A landscape with many valleys, sampled at points; each row gives a point and its height.
A ball rolls from a point to whichever of its 2 nearest points has the largest drop for the distance, and stops where none of them is lower. Distance is the straight distance between rows; heights are no part of it.
daf: [124  98 140  94  92 110 115 107 128  98 128 166 110 147 128 171 178 125
 162 133 119 125 181  91]  h=70.1
nof: [131 106  95 196 144 164 135 139 146 129 130 146  97 103  76 174  89 121
 115 115 123 137 119 118]  h=19.6
Buni: [142 168 173 190 115  74 141 135 124 115 138 126 104 103 202 131 151 152
 147 168 180 148  69  85]  h=22.0
divin: [ 90 158  99  91 110  71 186 153 144 138 135 132 178 154 139 127  91  91
 148 140 142 139 119 140]  h=83.8
movo: [138 166 110 138 166 156 196 154 164 102 109  79  94 112 142 133  94  65
  97 126 104 157 146 106]  h=33.1
lufib: [123 130  95 143 106 114 142 138 119  78 128 138 162 163 150 145 172 131
 150 112 136 158  96 135]  h=50.1
Fal: [147 132  98 174 127 159 177 105 155  77 104  80 113 135 145 130 198 131
 106 139 144 170 117 116]  h=72.8
Muv: [102 161 119  87 147  88 117 119 113 132 116 117 163 145 122 113 110 180
 105 141 130 128 131 177]  h=67.9
fali: [ 88  75 174 124 102 163 141  91 122 152  76 146  87 142 167 117 173 128
 139 106 109 140  97 118]  h=58.1
zivit: [ 94  58 136 140  83 154 119 132 131 123 118 157 109 152 177 115 161 115
 148 102  85 106  98 127]  h=55.8
Vebe: [135 134 131 161 119 126  54 164 117 181 192 139 116 125 141 157 138 136
 157  90 115 111 116 105]  h=41.1
zumif: [134 174 120 167 151 148 102 175 128 171 158 166 104 131 185 157 137 105
 142  94 120 108  97 124]  h=37.3
fum: [105 172 112 171 144 134 166 141 148 100 130 105 101 118 138 148 112  89
 150 144 101 147 102 113]  h=36.1
geleg: [111 154 175 129 186 109  57 112 135 153 127 182 142 168  88 136  66 178
 159 148 108 129 136 135]  h=46.8
zuze: [108 118  88  94 147 154 167 178 180  84 146 124 119 126  82 124  94  76
 144  95 134 143 173 114]  h=42.9
zuvev: [116 125 152 113  87 114 135 106 114  87  77  96  85 110 124 189 102 104
 128 165  85 142 140 168]  h=75.4
pizu: [141 170  85  88 105 137 116 109 118 155 177  91 134 114 128 139 101 189
 142  90  84  89 114 184]  h=64.9
gadis: [109  90 156 179 106 147 204 128 157 122 111 125 107 104 106 129  94 160
 109 128 150 181 107  99]  h=77.9
rodol: [164 171 170 166 176 129  81 109 108 191 135 134 158 103 138  99 102 178
 153 114 156 133  85 138]  h=48.1
lago: [153 163  86 176 126 139 184 155 162  43 145  79 112 122  82 142 135 124
 154 159 134 169 134  80]  h=71.2
Kato: [141 154 146  62 188 109 105 140  86 158 139 141 177 154  91  96  94 179
 122 137 123 116 176 193]  h=65.1
Makav: [104  94 139 181 100 164  71 108 106 132 113 198 125 128 146 138 155 169
 165 101 131 120  88 124]  h=48.0
Vok: [ 69 174 140 103 145 103 104 108 108 117 128 131 127 182 158 134 128 201
 145 149  91 108 111 170]  h=70.6
nafab: [ 67 122 171 114 133  65 112 117  93 138  77 113 143 179 168 152 145 107
 152 164 140 141  98 128]  h=26.1
kam: [144 135 101  91 144 128 168 111 150 107 119 108 126 116  75 148 106 122
  76 164 156 159 177 169]  h=41.7
Zuku: [ 76 111 110 113 111 138 129 100 161 130 134 158 145 159 116 108 137 162
 121 102 123 111  83 102]  h=47.1
nulo: [165 127 143 138 127 143 155 142 127 162 157 171 178  85  87 140 111 131
 154 126 157 133 149 141]  h=19.8
kuda: [107 110 105 107 128 152 171  82 130 141  69  82 153 134 115 118 123 151
  90 150 142 174  75 193]  h=35.4
luso: [100 126 143 108 155 135 164  87 149 152  91 107 102 143 130 100 160 153
 108 128 159 189 115 113]  h=35.2
Sot: [151  93 115  92 119 119 144 133 130 116  67 177 153 172 100 189 132 173
 129 117 122 156 140 118]  h=69.8
gefum: [ 90 148 139 104 123 139 165 138 108 157 100 134 110 161 147 176 132  73
 159 148 125 150 114 158]  h=43.7
bobut: [158 104 151  90 110 152 122  94 118 233 145 131 130  89 127 109  88 157
 143 102 124  81 115 166]  h=61.9
Bav: [168 124  74 156 128 174 114 127 162 131 162 104 102 111 114 140 119  97
 114 128  62  94  72 144]  h=44.3
Timo: [150 136 101 158 123 118  82 124 134 163 151 113 160 107 175  80 150 186
  92 102 162 100  86 117]  h=32.7
Furu: [137 149 110 126  98 162 124 121 125 195 151 116 160  96 119 105 102 176
 148  73 113 104  92 182]  h=63.4
Meba: [120 133 149 169 142 132  77  73 126 200 158 129 133  94 107 102 129 162
 156 103 156 134  76 113]  h=49.6
pefez: [ 81 159 154 116 147  61 105 128 110 145 107 157 171 179 123 146 110 106
 152 171 146 137 137 136]  h=33.7
Nolus: [126 149  91 142 121  95 124 148 113 144 172 159 175 109 130 132  72 110
 134 149 143 134  97 169]  h=81.9
Nafop: [114 114 141 171 118 166  79 110 124 107  93 181 106 166 129 172 198 162
 176  98 136 139 124  89]  h=50.8
Fon: [ 84 146 111 160  95 119  74 120 116 100 164 124 136 124  83 139 103 124
 204 132 133 126 112 145]  h=53.7
Buzi: [ 86 104 124 137 178 116 125 125 106 110  51  71 109 170 117 120 137 103
  89 128 112 137 118 133]  h=62.0
sal: [136  75 198  87 132 145  92  92  96 159 101 183  98 134 150 154 119  99
 134 146 153  88 142 134]  h=66.2
nofi: [134 138 104 182 119 129  92 131 145  94 128 117 100 104 101 116 118 175
 113 124 130 110  89  95]  h=57.4
gazi: [117 133 145 123 131 125 195 185 185 109  89 125  85 108 114 134  93  95
 107 108 122 158 136  88]  h=29.4
fiv: [131 166  95 140 124 157 157 121 159 152 168 154 160 129 172  85 139 154
 138  97 151 113  91 128]  h=20.0
domus: [123 119  92  98 171 129 108 136 107 131 119  75 168 116 114  60 133 145
 110 120 152 113 167 157]  h=44.6
nef: [125 131 143  67 105 126 135 128 115 146 158 208 158 178 113 171 124 130
 158 133 150 106 158 129]  h=69.0
Sopam: [140 134 123 145 186 100 116 174 118 130 102 108 145  88 163  97 101 122
  64 131 145 128 142 120]  h=71.3
zubap: [ 88  97 172  72 192  90  73  89 102 168 117 159 110 183 140 116 125 123
 134 176 152  96 156 112]  h=70.5
ked: [144  98 103  71 142 129 119 104 105 216 169 147 135 145 117  95 140  86
 106 117 153 104 167 147]  h=32.4
vam: [ 98 164  78 141  97 154 141  83 162  99 147 101 124 111  99 150 104 145
 142 161 122 125  84 149]  h=46.1
godot: [166 124 153 179 133 146 162 115 144 141 135 134 125  87 167 130 128  95
 113 133 133 152 121 151]  h=21.7
Kedos: [164 168  99 124 121 180 146 145 177  57 157 108  92 126 131 146 172  73
 133 116  61 124 135  95]  h=42.8
vav: [141 110 163  35 155 120  84 128  95 155 150 146 101 162 111 117 121 136
 115 136 146  61 188 137]  h=70.3
zor: [162 110 141  88 131 133 174  83 158 136 118 108 140  83 101 106 128 134
  69 169 178 139 194 145]  h=38.2
bodi: [150 149 119 186 100 133 103 134 120  86 175 100 115  95 137 121 127  95
 177 128 104 107 118 107]  h=32.6
zusi: [111  81 125 156 144 167 134  82 133 135  83 103 129 109 127  84 127 123
 102 153 137 130 107 177]  h=39.5
pur: [122  42 154  88 123 179 112 107 121 199 130 176 104 124 126  85  89 148
 133  90 115  70 100 166]  h=59.6
mog: [156 169 195 142 163 110 108 136  74 135  90 167 143  98 200 137 129 132
 134 129 166 142 149 104]  h=66.3
mozas: [150 153 106  81  70  93 173 137 166  92 120  68 157 162 158  77 161  83
 112 155  79  99  99  99]  h=76.6
vof: [171 130 128 174 123 112 130 140 135 117 161 114 131  87 162  82 161 150
  90 112 151 113 129  84]  h=38.0
Podes: [128 108  96 101  82 112 162 128 186 104 121 125 113 128 120 118 131  90
 101 131 105 120 133  96]  h=48.6
Funof: [165 118 102 158  88 159  85 146 135  99 143  94 128  80 111  90 129 176
 132 102  94 120 127 131]  h=55.2
kal: [170 186 123 152  95 161 129 124 160  49 160  87  86  90 146 141 149  93
 133 135 108 152 170 114]  h=45.3
kufef: [ 89 147 143 111 137 142 129 135 107 126 105 183 176 191 123 138 154 156
 188  95 133 154 111 142]  h=44.4
Tivur: [111 104 115 106  88  94 123 120 124 109  89 117 115 163 122 188 120 140
 100 158  87 152 107 128]  h=74.2
fak: [152 127  89  53 121 136 117 152 130 176 195  57 152 135 110 154 114 169
 124  90  98  74 159 207]  h=66.6
zos: [ 91 116 135  97 103 106 163 143 151 142 119 126  87 150 146 182  85  76
  90 157  87 117 123 167]  h=64.3
Mifop: [117 122 110  67 119 111 158 142 133 164 164 185 166 159 141 102 139 109
 166 108 146 109 143 120]  h=66.7
rabu: [153 157 157 167 128  80 204 149 112 113  95 112 130 133 174 141 137 143
 106 159 162 191 123  68]  h=75.6
fala: [ 96 104 114  75 171 115 184 155 105 112  74  97 119 206 118 136 124 161
  77  94  83 131 103 178]  h=68.9
Redil: [ 74 115 111  93 146 134 172 149 115 118  97 125  91 184 149 146 114 106
 114 120  80 102 107 180]  h=66.5
mul: [117 134 102 168 144 145 118 144 158 168 187  93 103  88  61 130 101  80
 169 116 133 128 126 103]  h=48.7
vovod: [198 146 160  70 159 102  85 155  66 162 133 133 181 126  87 133  92 163
 130 120 159  95 196 154]  h=62.7
Keme: [124 122 171 101 147 114 146 152  97 131  64 172 130 187 100 187 100 162
 110 128 104 183 127 103]  h=68.2
toz: [107 141 160 177 128 127  92 113 113  90 102 135 128 160 141 128 168 163
 193 127 148 166  85  93]  h=53.4
fosal: [160 124  95 121 117 158 107 135 113  69 122 132 118 129 143 185 149 101
 114 123  95 117 174 152]  h=53.3
zaf: [132 163 139 157  78 109 179 132 138 125 127 111 124 120 201 122 143 183
 145 141 142 157  57 127]  h=17.7
vis: [ 93 117 138 103 119  67 154 134  99 141  96 124 155 190 181 141 148 151
 127 125 129 156  84 103]  h=32.8
mez: [ 98 158 117 185 174 124  79 187 111 126 135 115 107 135 158 144 125 105
 143 104 120 116  78 113]  h=33.4
setot: [152 111 140 167  92 129  88  77 113 139 142  89 127  65 119  97 144 141
 131 180 147 131 137 113]  h=41.0
rez: [126  78 100 141 148 184 146 162 168 104 132 110 109 101  92 114 130  56
 114 115 117 128 166 122]  h=46.4
Vafek: [123  94 160  66  74  88 113 109 101 119 123 191 147 178 129 186 155 168
 157 120 131 106 158 143]  h=71.0
Pigo: [108 132 130 117 132  76  87 184  98 164 176 169 148 153  98 148  90 128
 170  97 119 101 158 120]  h=58.9
Zote: [ 74 132 142 120 140  87 123  94 143 186 134 164 135 127 105 122  56 170
 108 149 128 107 111 161]  h=55.6
salel: [137 142  64 201 120 134 129 122 164  85 136 138 119 134 110 164 159 158
  99 133 153 125  94 102]  h=55.7
dizo: [104 109 132 167 160 117 103 171 102 162 167  91 123 112  80 113  89  46
 162 138 161 124 136 125]  h=46.9
Kib: [149 105 134  91 121 110 110 146 100 208 170 178 192 146 150  99 131 131
 149  86 156  97 121 130]  h=64.5
lib: [119 126 136 134 132 101  92 128 118 122 131 120 133 160 165 121 190  69
 159 152 149 121 135  88]  h=33.8
sava: [166  91 166 176 106 129 111 139 130  77 124 143  95  91 106 121 125 158
  99 122 140 131 194  47]  h=68.8
sobuf: [102  79 154 137 150 110  86 139 112  80  63  79 121 158 116 130 168 124
 118 132 141 137 142  89]  h=64.6
Kunev: [182 129 121 126  81 113 159 144 174  49 106  80 109 133 122  65 166  95
 115 146  80  93  91  91]  h=77.8
Guz: [164 176 104 173 132 152 109 139 122 157 157 167 178 111 153 121 151 180
 132  88 143 129  93 122]  h=26.4
teris: [106 128 130  86 154 122 159  86 115 138  73  76 148 127 134  99 149 145
  83 167 177 169 141 166]  h=30.6
vituv: [146 138  84 118 150 172 173 109 191 158 168 107 106  93  65  98 102 122
  93 122 153 126 176 116]  h=40.2
fuf: [110 142 113 125 108  95 122 178 123 100 129 134 147 134 136 109 133 149
 144 112 137 123 141 104]  h=45.9
Fulo: [116  88 127  61 139 161 140 100 121 122  90 148 156 149 143 116 184 130
 128  98 146 141 144 155]  h=57.1
Biki: [126 145 141 155 119 109  75 143 117  97 132 118  99 124 126 134 137  88
 161 151 125 111 171  87]  h=27.9
lozo: [149  70 141 122 120 185 102  91 148 116 131 138 108 118  91  98 194 127
 135 114 157 131 198  88]  h=67.0
bab: [172  91 105 112 135 160 146 151 160  80 131  95 127  87 122  83 153  96
  72 117  90 111 189 128]  h=49.8
seso: [123  86  80  94 132  96  85 131  94  96 156 132 131 171  91 161 140 102
 115 130 105  82 169 149]  h=15.8
zade: [100 108 155  94 112  97 132 133  70 125  97 164 180 189 137 142 134 200
 166 115 120 165 109 114]  h=39.1
gopop: [ 99 142 106 109 144 106 149  95 109  96  67  30  96 161 102 144 121 103
  94 155  85 154 117 139]  h=60.2
migi: [173 134 130 134 129  98  80 141  99 102 114 149 133 123 147 168 144 134
  80 139 126 101 164 136]  h=56.5
Vira: [109  97 171 122 123  95 111 188 103 107  97 137 119 167 174 112 140 149
 134  90  98 110 128  57]  h=62.9
gipur: [126 152 142 113 149 109  67 137  84 131 138  98 118 118 104 127 125 133
 140 120 123 109 187 111]  h=33.6
kibin: [135  93 103 111 122 123 138 114 105  95  75  99 102 160  90 179 177 131
 100 146 128 166 128 114]  h=73.0
biv: [ 91 166  83 140 125  75 161 132 160 121 140 104 166 113 114 139  74 124
 139 158 152 152  90 158]  h=82.9
Nibi: [142 117 116 109 114 158 171 116 100 122 119 160 182 161 145 128 167 114
 144 119 165 146 121 170]  h=53.8
sef: [ 69 171 120  84 134 141 116  74 135  91  81  45  92 158 119 120 138 152
 110 162  85 126 122 154]  h=58.3
vem: [140  57  85  93  99 122  78 125 129 137 177 151 147 163  72 130 151 146
 123 126  92  74 168 124]  h=27.8
kuluv: [125 147 117 153 193 119 123 124 133 163 124 131 133 129 169 111 146 143
  73 132 142 132 100 111]  h=72.9
bogeg: [136 161 117 124 146 130 174  76 174 158 148 132  90 124 168 147 159  63
  98 156 146 125 130 153]  h=37.9
Liked: [137  47 130 113 153 194 105 128 124 165 130 162 132 121  62  83  87 159
 131  93 122  95 137 155]  h=56.4
Divi: [138 119  97 140 117 186 124 151 144 164 145 145 106 127 137 149 110 102
 120  86  88 112 100 176]  h=47.0
bim: [139 115 134 190 151 131 110 111 146 205 178 133 121  87  65 134 109 125
 152 120 161 132 126 114]  h=49.9
Gupu: [133  66 179 116  96 124 154 113 136 145 105 178 105 113 136 159 110  91
 103 142 138  97 134 111]  h=64.4
fefe: [157 104 128 141 141 142 138 110 158 165 166  85 115  74  86 115 134  97
 115 140 155 148 189 103]  h=37.8
dula: [104 140 137 103 133 158 197 119 169 173 136 161 101 140 175 166 162  52
 143 130 132 168 121 146]  h=40.7
zito: [107 104 130  91 161 139 131  89 168 128 100 177 131 166 111 119 162 187
  98 113 139 141 104  77]  h=42.5
pom: [146 174 124 131  91 152 140 156 140  86 176  87  94  86 162  74 143  88
 187 137  73  98 131  98]  h=35.8
Ger: [187 120  80 174 111  96 137 194 135  72 149 103 168 121 155  96 138 121
 126 110 114 117 104 113]  h=79.7
sadip: [154 135 105 126 117 110 180 129 124  86  97  52 113 138 151 120 165 133
  84 161 108 175  89  90]  h=73.8
Vikep: [ 96 102 124 114 169  86 110 120  90 149 114 120 144 153 157  73 137 105
  89 142 132  98  99 160]  h=75.5
dava: [123 100 132 179 117 139 156 167 187  97 133 157  97  98 112 162  87 101
  89 113  98 136 120 100]  h=24.4
vogus: [124 123 147 139 106 130 228 134 149 125 104  99 122 110 151 108 119 112
 136 117 143 195  90 116]  h=77.2
Gogir: [131  52 117  68 124 107 111 112 123 178 157 165 142 144  86 112 118 134
 111 120 151  75 147 123]  h=35.3
kifo: [125 165 108 161  72 180 135  83 161  99 177 112  86 117 107 157 115  83
 169 149  88 124  76 141]  h=44.2
tovun: [153 121 114  95  88  88 163 118 146  83 126  92 142 132 172  77 177 138
  72 137 110 135  91 106]  h=75.0
kifu: [139 148 131 194  92 174 170 127 140 123 135 144 150  89 193  84 137 154
 135 120 151 136  61 137]  h=11.0
Gulal: [ 73 153 142 119 127 173 150  90 157  88  99  69  73 124 118 151 136 132
 149 131  94 154 109 141]  h=56.3
vuf: [107  88 180  97 157 107  83 121  89 174 109 162 111 140 145 106 156  76
 152 145 142 102 128 126]  h=68.0
rabom: [109 135 186 108 202 119  90 140  98 144 125 178 141 178  80 127  89 114
 172 142 120 117 166 149]  h=51.4
vatap: [106 103 137 154  71 146 168 120 144  98  94 127 110 106 152 115  86 176
  96 116 118 158  78 150]  h=79.0
ral: [120 147 179  93 185  96  65 189  96 151 148 183 124 164 126 148  86 122
 170 113  97  89 162 136]  h=55.5
vezi: [145 162 164 140 123 112 222 153 104 119  94  69 139 121 170 103 128 112
 108 125 159 192 139 115]  h=76.5
tafur: [128 154 193 113 114  86 129 137  79 126  78 156 128 156 139 189 118 140
 151 159 127 170 151 130]  h=66.4
gupiv: [137 153 143  37 188 124 100 142 105 125 132 126 136 153  94 127 105 146
 113 161 159  90 218 169]  h=67.7
mol: [ 95 168 172 147 179 167 151 122 139 166 100 177 107 119 137 117  76 151
 122 107 124 147 105 155]  h=31.2
tutid: [106  95 140 104 142 107 148 134 145 161  86 146 112 126 150 134 101 104
  95 147 124 128 129 148]  h=62.3
bazu: [101 123  94 111 138  99 115 146 136 104 140 111 144 153 152 106 181 107
 104 117 129 105 142 107]  h=40.3
did: [121 167 129 116 166 158 135  98 136  98 122 153 143 115  83 118 128 194
 135 107 156 153 152 118]  h=62.6
Zet: [132 113 134 131 124 185 162  75 146 129 109 161 139  98  95 136 135 144
 132 128 155 141 140 118]  h=64.2
dapi: [114 118  67 162  98 142 102 131 145  54 131 137 109 163 120 168 165 162
 135 110 110 125  78 130]  h=53.5
vosar: [155 202 100 107 124 145 135 121 142  96 155  66 116 107 156 128 134  86
 122 145  99 123 153 158]  h=47.9
Fezaz: [128 131 120  96 167  98 117 195 111 217 167 173 162 169 117 122  82 129
 145  75 140  97 114 127]  h=61.8
luvu: [181 126  95 204  80 154 145  98 165 128 169  97  94  98  95 156 125  75
 134 136  89 119  66 136]  h=43.0
lenek: [115  95 104  68 166 176 128 109 153 172 128 141 142 122  80  64 113 172
 116 103 130 124 140 159]  h=53.6
Rog: [148 115  95  85 134 110  95 144 107  61 147 104 132 150  99 112 162  96
 109 139 129 102 214 136]  h=29.2
sok: [122  56  99 110  64 100 160 164 161 107 135 155 140 148 104 113 127 130
 125 122 116 135 144 105]  h=51.7
sul: [119 159 164 218 172 104 110 138 102 135 120 145  99 133 171 134 146 136
 160 164 184 131  81  95]  h=25.4
setob: [147 163 159 141 191 120 137 200 109 162 131 150 126 115 171 118 102 111
  95  98 126 110 143 123]  h=69.4
Turu: [150 180 111 117 132 159 136 101 137  95 112  98  99  89 150 119 114 143
  92 131 105 138 134 157]  h=50.4
zep: [139 105 136 160 147  93  92 159 101  85  81 144 139 150 150 179 182 107
 109 122 117 103 174  79]  h=59.5
nimup: [ 70  75 141 120  91 129 113 146 105 133 138 165 140 135 144  88 131 161
 132 106  88  84  85 113]  h=51.9
guf: [ 84 106 110  98 131 111 110 131 162 165 146 196 142 160 111 106  71 159
 125  99 124  98 102 145]  h=51.8
dafu: [129 150 149 104 130  84  92 121 105 205 143 137 146 118 130 148  36 152
 101 150 119 107 100 183]  h=58.0
Lag: [160 138 117  92 148 135 111 128 127 167 163 158 165 116 115 142 136 102
 143 109 169 115 172 171]  h=25.7
Lem: [142 160 127 158  82 103 128  69 158  88 151  96 113  95  94 136 131 117
 155 191 160 152 124 100]  h=45.0
ponom: [107  99 117 140 165  97 154 137 116 174  96 127 176 116 190  87 154 112
  74 146 160 132  73 133]  h=74.4
Tatol: [ 69  94 131  74 163  78 119 126 105 158 138 117 125 168 124 104 121 128
 130 147 131  88 140 149]  h=73.2
fomur: [ 77 172 156 106 130  74 114 122 130 159 165 145 138 144 158 155 111  67
 163 168 143 108 119 135]  h=39.8
kobeb: [128  84 174 158 115 101 101 137 109  57  70  96 102 115 108 124 150 158
  90 135 155 162 165  55]  h=66.8
nolu: [150 111 160 118 107  88 101 183  72  92  86 183 146 140 174 154 169 137
 130 112 101 118 156  70]  h=62.1
biko: [151 140 164 221  74 121 109  91 128  95 166  97  96  74 108 144 126 122
 141 176 146 140 128 127]  h=43.3
Pidi: [122 117 119 184 124 141 112 109 158 111 157 136 117 130 141 127 182  95
 137 121 159 138 132  83]  h=38.7
petuk: [139 145 133 216 164 142  91 157 130 142 158 110  84 129 154 129 115 149
 135 119 161 133  60 101]  h=29.3
muza: [ 96  96 160 119 133 125 147 143 129 147  89 153 112 133 155 119 138 137
 127  89 125 141 122  90]  h=60.0
nar: [159 135  75 168  97 101 137 161 125 132 195 121 173 105 152  93 119 116
 141 130 139 122  73 144]  h=80.9
sed: [ 92 108 129 135 118  95 118 142 134 165 154 125 132 120 120 122 103  72
 150 134 138 108 135 115]  h=43.9
nimi: [186  62 109 113  70  79  93 164 136 192 193 134 142 125 124 114 138 111
 102 111 113  70 146 124]  h=57.3
Zol: [107 146  92  49 110 127 176 122 183 120 107 118 122 122  94 132  91 132
  94 140 120 145 159 120]  h=45.2
pano: [181 152 178 182 141 167 110  94  86 161 133 151 160  71 159  97 126 160
 165 123 137 122 121 156]  h=46.0
mide: [177 146 199 156 178 115 109 154  76 154  98 145 135  69 194 118  93 129
 109 112 128 102 146 142]  h=67.8
Kir: [226  80 132  91  93  86  96 183 132 181 173 108 129 116 114 172 115 104
 109 119 113  81 186 110]  h=59.2
moz: [158 122 106 118  83 160 116 161 154  98 152  74 109  63 115  57 136 126
 114 110  80 110 175 134]  h=52.8
zoli: [204 119 143  75 136 111 114 192 100 174 155 133 140 102 115 148  92 115
 116 120 146 101 194 120]  h=60.8
lelud: [178 108 134 217  93 180 166 118 149 140 169 139 116  77 169 103 165 130
 119 118 122 135  87 132]  h=17.1
fupen: [124 141 139 198  91 143  64 120 135 117 159 172 107 121 138 166 118 145
 162 103 109 119 107 105]  h=44.7
gavus: [110 104 100 113 200 163 110 136 105 143 118 110 162 126 103  51 107 166
 148  92 152 114 132 193]  h=49.4
nanud: [ 91 147 127 125  94 170 146 125 175  73  94  88  76 104  94 153  56 121
 135 137  88 141 106 126]  h=54.7
ribak: [143  76 122 144  71 152  86  89 151  96 137 155 115 135  79 144 159 134
 161 134 150 130 171  97]  h=68.5
mobu: [172 131 126 186 126 137 158 150 149  56 127 101  93  86  84 127 124 117
 112 143 123 141 183  68]  h=70.4
Dos: [149 110  98 199 108 161 128 102 158 134 171 138 113 131 117 171 159  69
 120 159 118 136 101 113]  h=41.6
Rig: [ 97 164 141 107 120 163 161 142  83 122 105 119 152 171 158 166 147 126
 186 107 119 174 116 142]  h=47.2
Vapod: [118 123 115 106 150 166 122 115 133  98  91 111 159 147 117 104 184 170
 139 104 156 159 157 104]  h=60.3
gason: [167 120 113 191 127 152 154 147 130 123 177 136 138  93  71 141  81 134
 150 108 146 155 147 131]  h=14.5
lil: [147 115 144 133 115 104  97  94 122 157 133 100 127  93 137 130 144  82
  99 180 133 124 154 142]  h=38.1
Zar: [134 155 104 141 121 159 200 102 153  71 130  86 125 115  86 137 145 152
 129 130 137 186 131 114]  h=72.0
muf: [124 114 136 175 124 141  62 122 119 171 153 129 144 110  76 152  87 123
 183 128 126 143 116 128]  h=51.5
Luvek: [101 188 130 107 110 101 126  90 121 119  98 144 123 170 155 179 138 190
 143 154 139 150  90 145]  h=72.5
fugi: [123 129 170 153 163 172 133 122 142 167 129 142  81  67 159 116 100 120
 109 126 122 123 122 132]  h=26.2
motil: [107 202 135 111 181  97 112 130  90 134 126 165 170 149  89 154  86 131
 138 182 141 121 136 185]  h=40.8
Fem: [ 73 174 157 116 138 140 114  89 133 145 115 175 122 118 128 104 105 162
 175 115 139 129 121 134]  h=36.6
Ropil: [192 164 126 168 105 117 152 179 146  55 136  81 140 114 147  68 149 106
 148 125  81  85  74 110]  h=78.7
rosod: [112 120 133  65 145 135 163 165 109 152  56 142 119 172 129 159 101 162
 105  95  88 153 133 150]  h=70.2
rusub: [139 124 114 154 127 175 132 168 115  97 130 161 123 124 157 148 137 105
 140  89  98 125 142 132]  h=50.2
fove: [131  93  85 106 136 112 159 147  89 129  82 122 168 190  99 172 147 139
 109 131 144 182 120 145]  h=71.6
Nudi: [ 95 168  86 135 168 126 165 154 176 125 141 131 126 122  91 156  76  84
 132 116 125 148 129 115]  h=39.0
Sos: [152  77  98 117  67  83 118 130 147 144 173 132 151 105 125  77 134 121
 134 122 120 120 146 123]  h=54.9
pibi: [128 158 169 119 115 105 132 158  66 111  82 139 139 129 202 153 159 134
 155 128 127 142 132 111]  h=64.7
mekub: [127 162  96 113 125 163 129 134 146  84 176  90  83 129 156 100 155  87
 135  91  59  76 137 100]  h=39.6
godit: [144 175 145 182 116  85 201 120 114  99  89  92 146 140 151 193 128 126
 108 175 169 185 108 137]  h=74.8
lis: [150 130 177 127 111 160  93  96  77 174 131 143 114  85 190 106 134 149
 143  93 107 107 132 140]  h=43.1
niri: [125 155 128 120 159 136 149  62 150 143 108 150 152 156 115 139 183 171
  98 137 166 184 125 111]  h=38.4
kofen: [125 183 111 109 104 106 172 105 100 119 101 110 161 153 154 175 136 140
 109 164 142 192 111 154]  h=73.9
pavu: [154 164 159 105 137 150  57 100  84 129 147 119 106  92 167 133 154 133
 130 107 115 102 181 130]  h=38.9
Runif: [145  55 133 168 124 175 105 111  97 133  88 144 133  80 119 114 106 135
 106 130 130 119 122 195]  h=43.4
runep: [125 135  89 137 170 119 106 132 105  81 125 102 160 129  94  96 148  96
 145 135 152 138 173 141]  h=38.5
Foner: [ 95 184 202  80 148 108  80  86 119 168 149 193 122 148 135 134  88 179
 150 129 110 117 117 132]  h=41.8
rana: [116 168 118 154 127 195 148 118 155  81 127  91 116  70  82 122  73 147
 112 126 112 148 134 154]  h=52.7
Vagem: [135  81 113 128 129 170 155  92 180 133 136 129 135 106  90  81 175 116
 130 113 179 145 145 113]  h=65.6
mifu: [139 123 131 104 130 143 115  99 116 134 138  91 117  90 106 108 111  64
 128 158 159 123 192 157]  h=34.3
fikop: [154 176  95 153  99 128 128  70 165  82 151  96 119 115  93 150 108 100
 106 199 112 117 103 132]  h=47.3
Gapi: [ 73 138 130 112  97 107 100 154  89  85 139 119 147 155 133 136 128 143
 198 131 120 120 115 112]  h=50.3
dofev: [136 144 110  92 152 130 169  83 164 165 124 106 106  95 141  99 131 107
  59 157 166 122 140 146]  h=34.9

For each start below, name the point where the ball stops.
Vafek => kifu
nofi => gason
sava => Biki
biv => Biki

Call two points neighbours if one is among the 2 nearest of the other. Go from one point of each pair to the other, from neighbour to neighbour, staying as low as possible. Name the highest point that can't be avoided.
gason, seso => Gogir
luvu, mifu => fikop
teris, seso => Liked
nafab, dofev => Rig
